Each scene shows the same named points in several views. A view is turned or mirrored, and shifted as a whole, has a little noise and may leave points out.

Scene 1
View 1
<210>: [-19 -11  10  21  -7  -3  24   0   7 -32  -6  -2  22  14 -17   7 -13   5
  30  15  -6]
<171>: [-18  13  11   6  -5  12  -9  -5 -17 -11   7  -8  15  23  -9  -3  -5  13
  12  26   0]
<319>: [-23   5  19  28 -22  -6  -3  -4  -5 -11   1   1  30  15 -27  25   9  18
  19  17 -13]
<135>: [-11  32  26   8   4   7   5 -20   1  -9  -6  -1  31  19 -11 -19 -33  43
   4  27  -4]
<190>: [-14  26  24  17 -19   3   1 -17  -2 -16   8   1  35  26 -22  -4   3  27
  18  27 -22]
<175>: [-25 -14 -11  36 -18   4 -17   2 -10  -1  16  -1  26  14 -34   5  23   5
  -4  -4  -2]
<80>: [-22 -35 -18  17  -2   5   3  14  -6 -29   0 -11   1  10 -12   4  -3 -22
  23   4  12]
<204>: [-11   6   7  16  -8  -8 -14  -1   2 -14 -14   1  13   9 -15   9 -13  21
  16  21   1]
<294>: [-16  32  40   5  -8  12  35 -21  -1 -34   6  -6  37  34  -9 -14 -21  24
  34  39 -25]
<106>: [-17 -22 -10  34  -5  -9   7   2  16 -20 -11   3  21   3 -27   3 -12  11
  11  -3   5]
<184>: [-28 -12 -11  17  28  28   7  -3 -14   4   7 -17  21   9  -9 -32 -39  17
 -25  -7  31]
<122>: [-12  15  17  -2   6  12  14  -8  -4 -26  -5  -9  15  21  -1 -16 -33  17
  21  30   1]
<104>: [-15  -2   9  18 -12  -6   0   1   1 -22  -9  -1  16  13 -18  14  -6  11
  26  20  -4]
<16>: [ -9  26  22  12 -17   0   7 -18   6 -26   3   3  30  28 -19 -11  -5  25
  26  32 -23]
<21>: [-25  -5   7  22   2  14  24  -6  -3 -20   8  -9  29  19 -17 -13 -14   8
  10   8   0]
<205>: [-24   0  12  23 -15   7   3  -3 -11 -15  11  -5  26  21 -21  10   9   7
  18  16 -10]
<97>: [-23   1  -9  22   3  22  -2 -11 -11   1  22  -9  29  20 -22 -32  -7  16
 -19  -2   5]
<267>: [-11  -4  -3  23 -19 -18 -37   8  -2  -7 -16   6   6   3 -22  28   9  15
  15  15   2]
<69>: [-21  29  27  20 -25  12   6 -21 -12 -12  25  -2  42  36 -27  -6  18  23
  15  27 -31]
<125>: [-23   9   5  20  -4  14  -9  -9 -15   1  14  -7  27  21 -20 -11   0  18
  -6  10   0]
<213>: [ -9  27  13  14 -14  -3 -25 -12  -3  -2  -1   4  23  17 -20  -2  -2  35
   5  25  -9]
<312>: [-18  43  30  13  -3  13 -16 -21 -18  13   8  -4  37  24 -16 -10 -12  49
 -12  25  -6]
View 2
<294>: [ 11  28 -22 -47 -11  -3  23 -28 -17 -46   1   0  15   1   4   3   5  21
 -13   0 -29]
<97>: [-20  -4 -21 -15 -12  -1   2  11  25  12   6 -10   1 -16  -6   5  38 -10
  12 -16  -5]
<69>: [  6  19 -19 -41 -23 -28 -10  -5  16 -34  19 -25   3  12  -5   7  24  16
 -10  -2 -24]
<171>: [  4  15 -14 -31 -24  -4  -2  19   4  -5  -4  -1   4   8   1   3   6   2
  -6 -14   2]
<104>: [  4   9 -16 -31 -27  -1  -7  36  -4 -18   7  -5   6 -13  16 -16  -9  10
  -9   4   2]
<267>: [  5   0 -20 -32 -43 -10 -30  63   5   3   3 -16  -5  -5  21 -19  -9   4
 -15   4  20]
<204>: [  3   4 -24 -34 -31   2  -9  31  -7  -6  -6  -9   1  -8  19 -15  -4   3
 -13   1  11]
<106>: [-14 -10 -21 -19 -20   9  -5  43   4  -7  15  -8   3 -42  22 -23   3   1
   2  12   1]
<21>: [-10   7 -11 -18  -9   7  11  13   4 -17  12  -1  12 -24   3  -8  14   0
   8  -4 -12]
<319>: [  6  12 -12 -31 -30 -14 -23  32   4 -28  18 -26   5  -3  11 -17   3   8
  -9   4  -2]
<125>: [ -6   5 -16 -22 -20  -6  -9  14  17  -1   4 -16   3  -2  -2   0  25  -7
   2 -14   0]
<205>: [  2  13  -8 -24 -24 -11  -9  30  11 -22  18 -10   7  -4   4  -6   6   9
  -2  -2  -8]
<213>: [  3   4 -33 -44 -34 -13 -18  12   3  -3  -7 -23  -4   7  10  -5  14   4
 -18  -4   5]
<16>: [  6  11 -32 -48 -24 -12   2  -2  -4 -26   4 -10   2  -3  11  -2   8  19
 -18   7 -17]
<175>: [-11  -4 -11 -15 -27 -17 -25  45  33   1  26 -24  -3 -10   0  -5  24  -2
   7  -5   0]
<210>: [ -2   9 -14 -25 -16  10   8  28 -10 -27  12   3  11 -30  18 -19  -9  10
  -1   9  -8]
<312>: [  2  11 -29 -39 -26  -8 -16 -19   2  -7 -16 -36   5  18  -2  -2  35 -13
 -11 -21   6]
<80>: [ -8   4   1  -8 -19   8   8  66  12   1  17  24   5 -27  10  -7 -13   8
   9   0   1]
<122>: [  2  16 -23 -35 -14  14  20   2 -16 -11 -15  12  10  -7   9  -3  -2   4
  -7  -9  -3]
<190>: [  5  13 -26 -44 -26 -18  -7   1   4 -26   8 -20   3   3   5  -2  14  13
 -15   2 -14]
<184>: [-26  -4 -13  -1  -4  28  14  11   8  22 -13   1  12 -28  -2  -6  31 -31
  23 -28  12]
<135>: [ -1   7 -36 -43 -19   7   6 -20 -14 -11 -20 -17   8  -5  10  -8  19  -5
 -13  -8  -1]
View 3
<16>: [-11 -24   6  31   3   7  23   0  -1 -17 -22  23  24 -11  11   1  -7 -15
 -15  -2   1]
<21>: [-25 -23  32  18  13  14  12 -22  -2   8 -14  -5  26  -9  15  23 -18  10
  -6  -2   3]
<125>: [-35 -31  24  12 -10  25  12  -5   1   0  -9  -6   5 -13   5  14 -21  -3
  11 -11   4]
<69>: [-23 -28  14  39  -4  33  41   0  11 -10 -28  17  10 -10  24  -5 -11 -25
  -1 -16   2]
<175>: [-32 -11  39  17   4  14   1 -16   6   6 -15 -16 -15  -1   6   6 -21 -14
  39 -17  14]
<106>: [-17  -1  35  15  18 -21 -11 -27  -4   9  -7  -5   5  -8  -1  17 -15   7
   9   1  13]
<135>: [-23 -38   1  15 -14   8  20   5  -7  -8  -1  18  24 -31  -3  15 -13   7
 -30   0  -5]
<190>: [-16 -22   9  33   0  10  27  -2   3 -11 -20  21  14 -14  12   0  -8 -16
  -9  -7   4]
<80>: [-16  -6  41  -1  32   7 -18 -29 -11  -4 -27 -19  26  18  -1  31 -14   7
  28   4  15]
<171>: [-23 -31  14   7  -1  27  13  -1  -6 -16 -21   3  19  -3  -5  20 -11  -3
   6  -4   6]
<122>: [-16 -33  10   5   7  14  10  -6 -14 -14 -17  11  44  -9  -3  28  -8  13
 -22   7  -1]
<205>: [-20 -16  27  20  10  18  21 -15   2  -4 -28   3   8   0   6  14  -8  -9
  14 -10  12]
<294>: [-10 -34   5  35   8  23  45  -5  -3 -15 -31  31  50 -12  22  14  -4  -1
 -40   2  -5]
<213>: [-21 -26   3  16 -14   8  12  10  -1 -17  -9  15   0 -16 -10   3 -11 -15
   4  -8   6]
<204>: [-14 -15  13   6   3  -5   2  -4  -9 -13 -14  10   6  -8 -20  18  -4  -2
   5   0  12]
<312>: [-36 -45   2  15 -33  30  32  13   1  -7  -2  13  -1 -32  -7   9 -16  -6
 -11 -15  -3]
View 4
<125>: [-24  11  17  13   0   2  13  10  11  -7   0  10   4   8  -2  -2  22   5
   3  -4  11]
<80>: [-13  -6  13  19  17   3  28  22 -24  -2 -10 -26 -13  21 -12 -47 -15  10
   4 -26  12]
<267>: [-24 -21  -2  36  20   5   5   1  16  12   3  -6 -17  10   0 -19 -22  31
  18  11  17]
<205>: [-30   4  10  15  -6  -9  10   8   1  -5 -10   3 -17  14  -2 -11  11  10
  12  -7   2]
<104>: [-24  -8   3  13   8  -9  -1  -5  -2   4  -7  -9 -20  20  -9 -18  -9  14
   5  -2  -1]
<97>: [-16  16  25  13   9   7  21  16  -6  -5   3  12  24   5   2  -3  35  -5
  -3 -12  15]
<210>: [-23  -3   5   3   8 -14   0 -10 -21   6  -9 -13 -18  27 -11 -27  -5  -1
  -3 -14 -12]
<16>: [-30   0   7  -7   4 -21 -21  -7  -6  -4 -15  -1 -17  16  -9   9  24  19
   2  13 -11]
<122>: [-15   7  11 -23   7  -4 -12  -4  -3 -15  -3 -13  -4  26 -28  -8   6   2
 -20  -1  -3]
<319>: [-37  -5   1  24  -6 -14   2  -5   9   6 -11   6 -26  15   3  -8   1  15
  18   1  -4]
<190>: [-34   2   8   1  -3 -19 -14  -4   3  -4 -13   7 -16  13  -4  12  27  19
   7  13  -7]
<213>: [-26  -4   6  11  10  -3 -12  -3  20   1   2   9  -3   8  -5  11  14  23
   6  20   9]
<204>: [-21 -10   2  12  16   0  -6  -8   9   5   3  -5  -9  17 -11 -12  -9  15
   1   7   6]
<171>: [-22   5  12   0   0   0   3  11  13 -16  -5  -3  -9  15 -16  -4   8  17
  -1   2  10]
<184>: [ -5  23  26   3  13  23  27   6   0  -7  21   4  38  15 -13 -19  14 -30
 -24 -26  17]

Which points are out of place in each view (at most two, in the order of its rows)? Write none if all are in place.
view 1 | <210>, <294>
view 2 | <175>
view 3 | <190>
view 4 | <205>
